Points, in no order, along strands that fork and pass close to each other.
(in the rows, 128 means zero)
Points whose rows are less than 105 apart are linked; no others are. Some points are linked to none.
Kar: [145 161 186 128 110 111 148 120 114  62 111  92 125 127 170  86 129 149
 175 106  83 136 137]
povof: [114 153 168 170 160 122 121 160 150 106 172  73 146 108 160 134 140 167
 137 146  76 213 147]
tisim: [ 62 111 165 170 143 128 150 121 150 121 157 141 139  91 117 139  93  90
 100 113 169 179 128]
Sus: [ 96 124 123 159 124 123 129 125 125 194 174 179 156 136 175 144 128 106
  87 109 152  94 103]
kad: [113 160 150 168  93  93 132  93 127 105 105 149 177  98 137 111 130 105
 167 127 127 151 132]
Rab: [ 84  99 165 134 141 140 145 127 107 122 139 145  75 120 100 150  98 113
  85  97 160 110 118]
tobu: [103 130  88 139 123 174 161 131 158 102 120 158 175 116 131 118  80  90
 139 107 175 104 105]
ton: [121 141 100 115 148 131 142 161 119 175 170 184  97 155 151 172 129 147
  65 117 141  89  86]
sekup: [201 138 155 166  59 111 130 155 114 215 116  73 137 137 139  94 166 102
 157 137 112 163 180]
gevob: [118 139 172 174 142 116 123 156 141 184 145 117 180 123 193 109 121 111
  95 133 139 150 133]
Banek: [170  88 100  93 135 102 113 135 157 146 145  89 144 174 130  94 120 163
 153 150  74 107 100]
zupo: [ 89 122  61 135 112 151 101  86 115 169 109 190 122 122 134 145 119  71
  89 113 201  87 118]
surof: [156 136 195 156 177 114 141 202 130 112 144  66 133 138 172  91 124 129
 115 117  81 167 153]
pizav: [105 134  60 119 105 139  71  98 101 149 118 178 132 109 127 153 149 126
 115 137 169  93 119]
mimep: [154 147 113 102 158 127 130 143 134 120 161 146  73 162  59 170 141 191
 125 136  88 123  81]
Vanar: [175 134 155 123 123  63 105 149  55 120 141 144 141 132 113 148 173 121
 139 141  94 109  98]
Zup: [133 126 145 101 171 105 110 123  91 151 145 125  61 121 107 202 150 140
  79 146 107 158 167]
gefaf: [104 148  95 121 130 138 115 100 117 143 146 182  42 141  73 196 158 148
 119 120 123 112  94]
toruv: [139 128  99 124 113 160 199 162 162 133  78 115 120 139  80 135  86 135
 142 136 135 132 136]
zer: [139 135 113 139  93 125  52 121  79 129  97 147 175  89 151 132 160 121
 138 178 128 134 141]
rin: [134 175 107  90 150 176 139 142 141 131 109 136  90 140  97 177 115 184
  97 137 138 124 119]
kigi: [149 125 133 102 125 154 142 109 191 154 125  87 183 161 185  66  95 140
 160 114 115  87 124]
veti: [125 100 159 126 135 106 168 130 160  94 120  91 177 114 129  77  99  87
 151 113 126 155 145]
Favi: [108 190 133 163 103 138 104  42 121 116 118 149 114  85 132 184 142 139
 123 153 124 186 160]
Siv: [171 119 165 134  76 126 103 118 121 135  89  75 168 134 168  78 139 111
 202 136  88 127 161]
bafa: [153 129 131  89 168 111 108 122 132  49 149 109 120 117  72 152 162 149
 170 145  91 157 119]
Ref: [119 168  93 108  99 171 100  98 110 160  94 151  89 116 144 191 142 185
 118 169 120 135 151]
Tib: [172 133 138  92 161 135 145 177 102 175 114 146 132 149 143 147 127 126
  63 132 157  83 117]
Kini: [ 83 175  98 121 148 118 157 109 163 137  95 150 104 102  85 157  93 108
  87 119 186 157 134]
fep: [ 84 127  99 139 127  87  82  81 159 131 165 124 180 116 143  69 150  96
 166 106 169 112 121]
gamo: [ 88 131 162 160 138 110 156 122 159 108 132 131 179 107 130  97  89  73
 129  99 169 145 131]
zoker: [110 171 127 157 110 177  75  61  96  89 106 162 126  74 144 161 134 142
 123 141 150 161 148]
Muti: [107 142 101 108 148  97 108  61  82 133 165 190  46 109 130 136 195 103
  97  87 144 118 166]
Fod: [113 131 133 129 168 174  88  87 171 119 207 143  71 118  75 165 173 166
 153 124 150 126 124]
romuz: [ 91 149 131 122 114 106 119  57  83 141 130 154  62 127 152  84 155 107
 114  75 159  69 140]
rud: [105 160 113 135 122 157 179 149 145 150  76 133 113 119  94 149  88 134
  98 136 157 156 147]
fedi: [134 127 101 150 105 127  95 111  95 136  65 161 178  95 112 141 133  90
 129 167 161 133 143]
navi: [168 188  87 161 105 165 197 173 131 185  89 155 138 139 130 169 121 127
  86 138 149 120 125]
kip: [129 118 159 121 148  66  92 125 101 141 133  94 140 129 134 111 152 109
 132 132 122 108 135]
dop: [103 110 190 178 102  82 169 118  94 140 125 103  99 120  93 141 117 116
 133 124  80 158 147]
tun: [138  82  95 131 106 180 126 175 127  95 122 151 186 100 106 159 117 130
 146 154 136 157 115]
pubof: [141 149 200 172 144  95 105 163  75 103 166 120 149 129 199 129 166 120
 112 119  92 117 123]
lus: [134  99 124 143  63 164 125 149  85 145 114 150 130 142 144 148 125 172
 151 143  91  90 107]
mefur: [150 111 128 144  99 106  99 104  63 153 104 157 115  96 140 176 151 109
 110 170 114 156 167]
feba: [151 116 107  96 142 138 104 134 147  71 118 102 150 103  88 147 152 144
 172 172 107 179 142]
Zap: [110  99 103 118 120 139 170 145 145 113 130 142  78 173  89 135  98 155
 153 100  93  77  70]
dum: [114 143 122 118 164 139 134 135 127 120 187 174  71 135  74 175 154 165
 106 117 123 118  83]
kena: [157 161  90 163 118 163 181 154 145 196  90 151 169 160 116 157 100  75
 118 117 152  97 105]
Rap: [ 80 150 117 152 100 110 129  70 135  81 124 163 116 106 106 105 120 110
 168  94 150 112 113]
lim: [107  94 110 107 116 175 107 151 141 173 100 110 145 139 142 117  96 145
 114 150 161  95 129]
vaz: [103 153 114 112 130  92 121  58  89 141 120 177  67 108 132 130 147  80
 102  92 168 106 149]
fabi: [102 168 110 121 138 114 116  64 127 132 168 187  92  89 173 183 159 118
  90 120 149 187 162]
Pidig: [ 91  74 105 139 136 104 114 159 125 178 173 139 141 151 113 152 129 151
 107 139 116 119  98]
Nudop: [185  75 145 111 148 102 103 198 107 120 114  89 161 131  87 113 157 101
 149 158 106 160 136]
suze: [152 188 119 126 118 163 126 153 134 181  97 128 171 135 195 117 119 138
  82 149 163 143 145]
tukil: [160 162 166 112 126 155 108 182 114 118 112  73  90 149 191  78 149 178
 141 149  77 133 153]
dako: [159  97 125 132 139  80 124 170 134 165 130  57 121 155  93  93 127 147
 143 172  75 180 153]
fim: [112  95 157 135 136 136  90 137 109 169 142  67  72 136 124 156 141 178
 107 167  84 154 166]
sil: [114 159 172 166 158 163 104 122 158  87 176 110 134 105 137 161 147 165
 147 142 101 189 141]
Tepa: [154 139 157 109 147 110  93 130 112 119  86  88 144 127 149  90 139 119
 148 135 116 100 144]
gez: [120 150  88 122 136 134 139 100 145  81 151 178 160 126 142  68 142  87
 168  61 179  86  95]
relo: [175 178 144 153 137 102 145 177 120 133 137 155 195 129 163 130 149 139
 118 138 112 144  95]
ladef: [143 111 127 111 143  56 115  99 106 197 143 155 121 159 107 133 167  53
 113 108 137  75 112]
nin: [173 158 167  91 162 112 149 162  79 154 110 142  94 135 156 154 138 127
  53 130 149 126 144]
dad: [ 99 118 129 160  93 190  87  85  95  97 121 175 128 101 116 168 122 158
 150 149 131 136 123]
bufan: [ 89 188 100 130  99 131 133  67 136 168 123 148  77 119 132 192 131 182
 126 145 111 155 145]
Safos: [190 187 112 114 123 134 105 177 111 104 102 137 162 118 140 128 169 165
 146 159 116 159 125]
fabu: [130 103 190 148 119 127 116  84  73 177 114 148 115 137 172 128 106  82
  94 108 149  75 143]
togu: [ 95 116 169 181 144  76 140 127 132  75 164  79 152 111 128 111 135 112
 155 112  99 174 145]
Rezo: [155 118 112 147  88 204 135 160 107 112 110 160 140 113  92 180 138 157
 147 154 115 164 122]
Fid: [160 103 172 105 147 129 131 161 115 184  91  73 112 140 119 104 129  97
  74 140 159 135 175]
Regas: [ 85 150 149 134 145 147 119 119 128 154 164 118 101 125 149 154 126 172
  97 138 119 155 142]
Vusut: [168  93  84  97 114 111 116 146 143 100 126  92 129 152 132 113 140 182
 174 163  52 144 124]
Lifoz: [116 104  71  94 128 135 120 123 155  99 106 118 137 109  60 141 120 133
 168 149 130 142 133]
pefug: [158  75 119 104 115 129 101 166 105 107 131 112 140 134 100 151 151 169
 166 165  74 137 110]
pes: [160 177 135 136  98 175 136 122 119 117  73 129 114 104 106 142 136 155
 122 161 148 184 163]
tage: [156 129  54  90 130 140 103 149 132  71 138 153 191 118 138 132 159 146
 164 142 130 107  90]
zeg: [149 130 148 154 104  89 100 122  53 138 137 173 140 113 139 170 177 108
 123 147 103 127 120]
Zedo: [129  92 139 100 129 130 147  98 165 134 162 109 142 182 153  75 107 114
 155  74 120  44  92]
Bir: [126 115 168 146 124  69 152 111 131  70 118  89 153 109  94 102 117  89
 166 112 104 167 148]
peko: [178 118 154 140  89 168 180 175 107  96 118 141 119 142 111 136 124 166
 151 120  93 135 117]
voza: [ 85 130  81 115 128  98  91 103 134 161 155 133 151 121 133  94 149 136
 140 123 158 103 114]
nop: [132 128 144 154 132  92 109  87  94 147 144 177 157 105 139 130 157  56
 111 109 166  95 114]
lib: [184 137  87 119 123 137 219 156 182 157  83 110 148 168  72 104  83 101
 149 126 130 108 122]
Padi: [ 99 111  87 102 111 111  95  95 153 145 124 107 142 137 134  87 111 148
 175 124 128  92 121]
vofa: [112 142  70 101 151  82 113 116 165 117 113 123 152 121  77 113 133 111
 155 130 160 130 116]
Bilof: [130 120 202 143 152 130 120 155 110 141  96  52 117 118 159  94 121  97
  88 134 141 148 185]
Zonat: [172  88 143 121 112 100  90 158  78 112 129 133 157 149 128 133 160 131
 172 148  76  92  94]
nad: [111 114  85 147  82 168 131 113 151 125  75 128 177 100 122 108  95 123
 172 151 153 133 144]
lum: [116 141 131 158 147  88 147 123 153 187 138 125 182 121 143 125 110  93
  92 127 152 150 133]
Fepud: [102 106 178 141 110 162 133 109 102 177 116 128 138 144 167 109  93 108
 117 110 144  66 120]
kel: [ 99 109 164 142 167  85  56 138 104 100 148  66 125 126 158 110 155 101
 113 118 112 120 153]
totu: [104 102 164 168 102 148 143 120 128  70 149 131 174 100 176 103 100 122
 149 107 128 139 118]
bifo: [147 152 137 180  61 117 185 140 115 181  91 143 139 122 128 132 124 123
 124 149 131 163 148]
gebu: [ 88 135  78 120 146 140 145 129 197 108 137 120 160 123 124 117  83 153
 132 127 144 154 118]
Gezub: [173 161 137 126 141  97 164 174 126 126  97 110 128 120  76 121 135 126
 125 151 121 175 144]
Bos: [111 107  79 131 111 159 172 118 194 101 127 147 162 147 150 106  96  79
 160  80 159  73  82]
kimeb: [124 105 128 112 143 123 127 140 117 145 141 117  83 146  80 157 121 173
 123 150 100 130 116]
Dok: [134 151  89 150 114 151 129 123 111 157 127 197 158 143 140 153 125  79
 116 100 171  59  75]
Bute: [144 136 110  85 142 141  73 171 115 155  93  93 126 124 136 132 150 158
 113 183 129 148 147]
Balo: [121 162  95  98 165 131 155 122 157 111 150 162 130 140 131  69 124 101
 124  58 187  72  85]
fopag: [ 70 117 168 172 147  76 152 119 128 120 154  95 110 121 101 141 116 119
 120 110 103 171 153]
Dubob: [168  66 156 104 156 124  95 205 109 142 112  75 114 139 109 111 137 124
 107 164 110 142 145]
gemi: [175 169 181 126 136 132 141 164  89 162 120 131  85 133 188 152 144 158
  73 141 112 153 163]
vuvu: [121 174 126 104 166 101 103 108 146 189 120  96 142 142 181 102 123 115
  89 130 165 108 145]
kuraf: [112 182  81  83 157 155 154 132 177 121 113 114 101 146 122 121  84 190
 109 128 136 118 118]
vatud: [167 100  82  55 145 167 166 145 183  54  90 106 138 144 121 118 106 136
 129 139 144 109 126]
Kiv: [169  90 127 114  84 135 191 125 173  91  87  76 152 138 156  80 119 120
 179 134 107 138 155]
zodip: [109 188  88 133  88  90 157  74 122 164 100 172  89 130 141 173 132 134
 128 138 107 146 143]
far: [132 129 114 151 114 144 123 143 135 181 147 155 185 167 146 132 124 100
 124 103 135  82  75]
Bugub: [104  67 114  93 170 116 103 128 168  55 188  74 133 115 136  94 138 122
 135 120 124 151 141]
Betus: [ 92  96  58 114 134 141 158 126 201  74 178 138 143 136 132 118 115 140
 148 108 139 139 106]
pip: [ 85 135  68 137 117 106 119 109 175  98 155 138 191  97 135  94 130 114
 176 120 155 145 110]
pekas: [153  89 157 149 103 144 116 144 108 183 113 130 169 130 132 127 130 101
 124 144 140 116 137]
Kod: [119 111 191 141 183  91  98 181 120  99 162  49 126 145 169  96 132 104
 107 116  84 135 152]
pined: [ 57 159  64 121 136 157 135 108 166 120  96 149  86 113  68 163 111 122
 129 119 171 141 119]
neb: [114  74 197 133 118 158 150 134 109  56 177 127 117 132 166 113  95 150
 135  88 105 102 100]
pino: [149 130 138  80 113 139 114 115 134  90  85  75 124 141 148  93 111 154
 162 129 107 101 145]
bog: [148 113 177 176  91 136  76 146  67 130 116 132 157 120 190 122 159 129
 139 143 103 123 130]
zav: [101 118 149 132 136 126  89 146 132 146 120  59 116 126 151 109 128 168
 123 154  92 173 170]
Ribog: [159 105 104  80 155 133 171 154 177  81 116 101 129 145  97 111 104 143
 126 146 117 160 143]
tama: [130 153  58 108 130 133  75 137 114 124 132 160 161 116 140 144 160 161
 130 145 150 101  90]
rivif: [214 181 179 163 111  94 154 178 113 168 120  79 104 135 136  96 150 125
 114 127 101 168 168]
pese: [ 90 122  93 153  79 154 143 132 129 137 107 169  76 152 100 161 108 156
 147 107 114  81  77]
zago: [148  67 166 150 103 138 185 161 123  94 138 125 134 136 115 126 123 144
 151 125  82 162 118]
meve: [141 157 129 105 161 115 120 141 144 106 145 115 130 142 133 120 133 172
 136 135 114 157 113]
non: [100 148 110 157 109 124 106 110 136  71 133 163 194  82 126 133 132 122
 158 138 145 166 119]
kudib: [134 133 126 131 141 106 173 133 150 181  89 136 134 149  73 133  92  67
 118 104 157 100 108]
fop: [123 109 109  92 162 124 126 129 186 128 167  94 162 160 184  67  94 150
 131 121 123 108 113]
Tagu: [128 156 122 104 164 103  79 100 133  44 173 128 121 101  95 128 189 146
 163 117 124 148 121]
Zare: [161  71  66 107 112 159 198 154 171  82 117 130 122 176 125 139  95 138
 145 129  88  86 102]
pekug: [170 168 183 143 145  86 161 156 121 131 120  67 112 142 157  79 134 153
 126 123  85 152 152]
lugag: [122 101 121 124 118 140 191 126 189 116 150 141 139 177 155  92  76 108
 158  69 116  62  74]
Mebeg: [112 150 144 113 173  69 158 108 129 126 138 124  83 134 100  86 134  93
 114  74 159  91 126]
tufi: [146 142  97 101  91 168  73 133 102 146  88 116 130 116 139 145 147 184
 135 186 122 144 155]
Tok: [113 180  99 112 169  74 149 104 139 143 139 156  84 137  99 122 146 110
  92  96 158 103 112]
lev: [131 148 153 136 177 184  99  97 175 133 176 136  88 107  91 205 140 174
 149 154 165 119 152]
nilo: [ 78  94 136 157 111 206  91  77 127 102 162 168  99  90  81 173 127 140
 153 132 146 131 120]
Ruke: [134 168 106  89 164  68 119 104 136 177 132 128 127 131 120 123 145 104
  84 126 157 108 125]
zub: [156 128 119 145 109 158 163 148 180 180 137  92 195 168 167  79 102 138
 151 125 106 131 123]
ruzap: [166 160  91  99 130 132 107 165 142  62 133 139 182 121 160 125 165 171
 172 158  91 149 103]
vede: [160 160 162 141 136 138 106 109 116 179 118 154 191 123 199 128 133  67
  80 128 177 132 145]
Dema: [198  80 110 116 129 102 143 192 144 123 127  91 152 147  83 105 142 133
 142 166  89 183 146]
kagi: [154 123 115 163 101 148 164 165 153 204 142 131 186 166 147 120 109 137
 136 131 105 107  91]
vunov: [136 142 102  78 153 140  99 143 159 180 104  91 160 140 143 101 108 135
 116 150 158 101 143]
Naz: [119 181  79 142  97  85 148  89 135 161  88 181 126 123 124 157 130  86
 133 127 149 110 113]
Mez: [108 150 121 146 158 182  94  56 134 101 181 194  61 112  91 150 194 149
 154  98 157 122 130]
zokel: [163 161  93 123 142  99 183 140 196 161 106 109 178 150  92 101  93 106
 139 132 129 140 122]
Zakol: [159 169 148 179  83 142 160 170 123 150 126 124 137 105 134 126 141 129
 113 135 138 205 157]
rusa: [122  86 158 110 163 105 141 137 154  84 132  43 111 126 103 101 113 137
 144 142  85 168 170]
danam: [ 86 150 104  84 161 142 139 129 152 159 141 116  94 157 133 115  91 172
  87 117 157 101 113]
situv: [129 159 126 132 111 129  60 104 108 103  96 118 155  76 125 143 168 136
 146 174 125 178 145]
fogup: [141 119 174 140 110 120  86 154  70 162 112  84  73 126 150 152 163 145
 112 159  88 151 189]
Dimi: [152  87 151 102 126 126 149 118 125  28 109 128 137 117 103 122 119 101
 160 113 129 113 123]
Ketis: [125 103 145  91 161 153 167 107 163  33 123 109 110 111  82 130 111 108
 143 114 135 151 139]
bav: [108  71 128 133 121 138 109 144 135 108 121 115 178 105 113 132 119 119
 155 153 136 164 141]
Mub: [ 63 111 143 151 137 188 103  75 172 119 160 132  88 104  77 175 110 147
 142 129 167 147 148]
somid: [112 102  67 115 110 162 184 127 191  88 139 141  96 165 112 139  79 161
 159 112  90 108  86]
zifu: [158  71  77 113 119 134 162 160 159 138 143 121 154 170 137 115  98 152
 149 137  88  95  96]
telud: [188 142 161 116 107 121 174 185  96 135 102 137 117 156 107 127 129 163
 139 126  82 103 116]
pagi: [166 135 135 104 123 111  85 150  91 177  88  89  94 141 138 133 156 151
 115 178  94 123 159]
nefup: [138  87 171  99 133 179 159 154 139  74 132 122 109 149 161 108  89 158
 123 105 110 107 121]
Lura: [153 161 110 115 124  51 119 108 137 118 149 106 150 147 133  93 152 156
 185 137  79 105 101]
nuruk: [ 96  86 189 161 142 111 128 154 104 116 179  97 119 140 148 117 116 153
 121 115  90 130 127]
Big: [100 120 127 130 182 103 149 130 139 122 200 146  77 145  68 133 141 141
  99  90 126 137  88]
Peb: [153  85 164  72 135 139 146 128 120  78 137  96  76 160 122 120 104 170
 144 114  81 101 113]
keze: [172 113 179 188  59 138 104 136  68 144  94 136 154 101 152 115 153  94
 142 145 109 160 154]
Domap: [124 133 119 114 169 118 143 148 131 173 168 137  98 154 160 122 102 155
  49 111 154 101 114]
zoku: [145 115 113 148  84 187 136 157  72 144 108 179 111 122  92 198 123 140
 101 150 130 117 121]
bidu: [155 130 137 131 121 108 106 173 122 153 106  49 110 127 136  98 149 137
 146 165  75 192 180]
Ziza: [146 150 106 112 140 120 158 148 146 121 119 138 153 152 113 118 107 125
 132 112 136  83  92]
gokud: [ 86  84 154 118 152 106 130 134 111 136 185 133  69 143 105 118 123 129
  91  93 128  95 106]
fuped: [116 143 150 107 109 127 122  86  84 141 119 157  78 143 159 121 126 135
 111  94 149  49 115]
Topud: [166 140 118 126 117 156 118 134  66 145 105 193 122 113 186 186 131 118
  75 141 144 126 135]
soz: [ 88 129 107 141  86 146 120  78 118 155  73 171  96 129 125 138  78  77
 104 100 189  67 124]
fur: [ 92 118 128 116 174 113 106 128 162 109 184  85 140 135 173  51 127 133
 135  99 140 116 124]
zogan: [152 188 103 118 138 126 122  99 123 175 121 182 177 123 182 149 135  79
  83 122 173 108 122]
sunek: [ 89 136  85 120  82 137 115  88 150 156  75 128 149 126 120 112  96 126
 177 137 146  92 127]
Lun: [120 113 115 152 111 159 106 122  67 101 127 225 107 125 122 157 132 103
 100  97 155  76  74]
nupo: [ 98 134  99 138 107  97 115  81 122 116 139 178 132 125 118  76 149  72
 168  78 169  79 103]
kede: [149 153 125 163 134  89 153 155 156 190 112 127 196 117 119 121 145  93
 115 156 149 182 144]
futo: [ 99  72  79  71 155 123 116 144 154 118 171 119 106 148  95 117 112 157
 131 123 131 108  98]
Budof: [ 99 176 154 129 151 115 136  98 122 127 165 148  95 102 159 163 138 131
  69 115 149 163 147]
bepif: [108 116 132 100 182 179  97  93 191  73 169 107 117  92  84 155 128 145
 165 138 155 163 135]
moni: [163  47 151  89 137 133 109 178 129 111 105  42 102 152 121  89 124 128
 145 157  81 136 163]
Vafip: [167 142  96 109 154 118 149 170 122 187 129 168 140 172 128 167 139 117
  74 123 134  63  76]
lep: [129 115 107 154 108 144 171 154 130 169  78 167 120 144  89 158  98  91
 120 126 145  85 106]
laf: [ 91 121 200 148 120 153 124 101 112  68 151 119 117 108 162 107 103 138
 135  87 131 117 129]
Tedo: [140 116 205 191  91 162 111 134  77 110 110 141 145  96 160 115 123 102
 118 133 137 183 159]
Mup: [124 113 161 108 116 155 107  80 130 139 131 113 155 153 166  84 103 104
 146  94 141  52 104]
dazu: [ 90 105 122 171  76 156 128 115  92 129 122 202  97 141 131 156 114 119
 126 104 134  71  70]
vev: [107 162 131 137 135  69 124 100 104 110 168 139  99 116 102 139 160 137
 136 109 108 140 110]
gup: [124 145 124 114 149  69 120 115 128  48 179 134 141 104 127  86 179 115
 169  90 127 135 105]
saro: [171 127 180 127 122 109 153 155 105 157 112  93 108 157 136  95 127 142
 131 124  86 108 145]
voku: [129 159 169 151 159 182 111 110 147 100 162 146 122 100 104 191 144 166
 132 138 138 162 119]
gulif: [162  53 142  76 136 130 148 156 134 108 118  71  89 172  96 113 103 157
 139 147  78 116 137]
Pado: [153 100 200 157 118 133  98 106  75 193 108 112 143 132 189 124 136  59
  94 124 125 106 176]
ziz: [154 116 215 163 120 128 109 133  96 159  83  69 148 124 159  95 129  72
 126 120 131 131 182]
res: [119  56  95 106 159 122 131 176 162 135 187 122 141 156 101 129 107 159
 112 149 104 140  93]
ketes: [125 113 103 100 160  97 122 114 175  33 177 112 157 116 157  75 158 114
 153 109 131 137 118]
penaz: [ 90 124 144 130 190  86  92 138 127 139 210  87 109 145 161  80 141 136
  88 101 135 119 128]
malu: [159 137 133 110 141 117 100 110  84 144 121 157  92 100 117 212 166 115
  91 167 113 178 167]
bivus: [108  70 136 143 108  87 128 136 127 174 131  72 137 141 102 113 117 139
 157 155  86 145 150]
susi: [126  68 133 111 116 110 109 109 111  74 133 126 146 122 117 102 124 102
 176 116 123  89 111]
dibe: [ 93 173 108 124 147  81 147 103 164 133 115 130 150  96  94 115 116 101
 121 124 173 159 133]
nifuz: [137 144 120 173  68 182 129  97  74 123  62 193 129 105 128 153 107 116
 128 139 138 104 133]
pur: [123 192  65 103 122 147  92  98 110 106 105 172 107 108  93 191 151 154
 128 141 147 128 120]
lopiz: [156 103 130  97 140 122 120 144 129 199  78  91 149 134  83 121 126  98
 100 159 169 121 156]
Bam: [123  74 140 164  76 119 152 151 127 146 114 106 136 116  74 134 118 127
 169 145  97 178 160]
gog: [148 153 166 159 149 100 118 184 109 113 160 125 168 132 179 124 162 155
 132 141  83 164 109]
kezi: [126  99 135  94 164 108 140 136 133 172 103 113 139 129  88 113 108  85
  91 126 181  98 124]
paku: [176 120 117 138  88 171 120 145  61 171  75 177 133 135 134 172 133 105
  90 152 148  99 135]
sek: [123 118 112 135 125 150 115 146  91 120 118 188 153 119 113 145 123  92
  94 122 174 102  95]
gigus: [161  93 127  97 141 135 153 158 178  79 123  61 117 145 150  87 118 158
 138 157  86 174 161]
vumi: [132 144 180 144 119 146 144 150  97 136 137 133 103 131 169 140 126 173
  96 128 112 137 132]
Zeka: [115  93 190 181  81 146 146 134 103 124 124 127 160 109 155 114  99 121
 151 118 123 146 145]
vam: [129 162 154 174 127 123 146 159 144 137 145 114 152 101 140 144 137 161
 113 153 110 230 143]
Lilub: [143 118 100  61 120 177 158 129 159  91  69  92 117 139 128 103  86 154
 145 137 134  87 142]
feg: [141 127 146 181  84 122 110  88  94 126  80 166 172  93 129 120 124  68
 140 132 145 124 135]
redi: [147 153  83 159  79 131 181 164 128 206 101 160 122 134 127 168 136 134
  92 156 131 163 139]
tul: [ 70 127 179 163 143 123 145  96 113  90 139 152  97 102 104 134 106  71
  96  81 165 140 136]
monub: [126 117 191 160 125 140  69 140  65  80 159 137 142 121 196 110 153 127
 127 107 110 106 107]
lig: [139 144 148  91 134 121 113 102  70 145 142 166  79 135 198 141 149 128
  70 110 144  75 136]
Mifad: [148 114 125  90 116 201 152 155 139 153  79  97 129 150 146  90  82 157
 116 132 153  85 145]
mun: [131 149 172 150 151 109 104 116 124 189 139 108 170 125 221 127 148  66
  82 132 134 150 168]
fafi: [ 67 125  95 127 146 159 115  79 179 104 144 133  78 107  38 165 126 121
 143 117 166 141 125]
fiz: [155 148  82 139 128 108 153 159 184 154 112 110 210 127 119 102 118 122
 149 157 136 174 132]
fel: [ 98 139 128 128 118 108 155  76 114 166  79 171  71 117 130 152  93  71
  95 108 164 111 144]
bop: [ 96 114 140 113 158 125 160 124 146  93 154 146 100 133 116  78 119 102
 123  60 169  89 101]
gudi: [107  83 148 155  86 114 169 127 134  97 131 122 124 131  83 139 117 126
 186 131  77 142 125]
Sog: [111 142 114 116 149  79  94  83  89 114 171 151  65 119  93 136 203 129
 127  98 126 116 137]
paga: [102 136  91 141 104 203 147 111 163  65  99 146 175  92 126 128  79 119
 157 127 162 153 128]
sanum: [ 87 166  89 132 128 119 143  86 160 141 144 153  43 133  69 170 142 153
 149 105 113 134  97]
Pup: [139 154 114 117 129  99 164 117 126 202 123 173 109 145 157 164 123 102
  89 117 133  97 133]
mer: [147 128 109 120 128  70 112 115 155 115 123  68 144 137 140  90 140 166
 189 155  55 153 138]
Ser: [ 72 129 128 158 177  65 111 119 135 140 209  87  89 141 115 118 150 156
  99 112 111 150 133]
sirel: [ 81  66  61 109 144 134 132 123 167  96 206 139 108 155 101  91 141 145
 144 108 117 127  89]
Liv: [ 90  62 132 109 154 138  86 130 152  72 132  82 160 106 141 100 113 108
 140 136 141 157 149]
Lam: [135 121 134  99 123 156 152 144 113 142  99 112  91 138 104 141 109 164
 100 138 125 107 123]
rof: [104 113 168 103 157 127 130 113 147  72 118  77 110  96  79 126 110 123
 137 124 134 163 166]
tor: [143 183 105 106 143 116 103 138 118 109  98 126 159 100 125 158 162 138
 126 167 140 171 140]
simo: [105 173 123 139 110 169 102  67 111  90 152 177  68 120 107 164 160 157
 156 107 128 107 111]
Baf: [110 180  87 101 138 179 161 132 188  89 108 109 137 118 107 128  91 166
 136 130 146 152 122]
kud: [ 79  96 101 156 106 100 129 128 118 172 162 168 115 141 133 147 142 110
 108 111 135 104  92]
kopap: [131 156 101 114 126 137 113  93  94 134 141 214 105 107 192 182 125 116
  74 130 148 150 145]
zaf: [ 98 153 141 135 109 141 127  82 127  78 127 135  90 113 102 129 120 149
 155 116 124 116 124]

A fork is a point with three links, a tip a point with one. Leave the first point through the second and follow the links. Name the first fork or tip that comes.
feg / fedi -> vaz
vofa / Lifoz -> kuraf
Fod / Mez -> Lilub
neb / laf -> relo
gemi / vumi -> Kini
Naz / zodip -> dako
zifu / Zare -> far

A fork is a point with three links. Follow the links from the first point to the second and name the forks in between, in order.
Baf / kopap -> kuraf
Safos / romuz -> vaz
fafi / Bugub -> Kini
Zonat / Sus -> Vusut, far
fopag / kuraf -> dum
Ketis / Balo -> Lilub
Dema / Kod -> dako, pekug

Follow the links from the first point to the second, and from the first to the third. Name the last point that the two ways share.
bav / dad / fiz -> Kini
zodip / rusa / moni -> dako
paku / Zap / togu -> kuraf
Ser / kimeb / Regas -> kuraf
Ruke / susi / peko -> Lilub
fogup / laf / Lilub -> dako
fop / somid / kimeb -> far
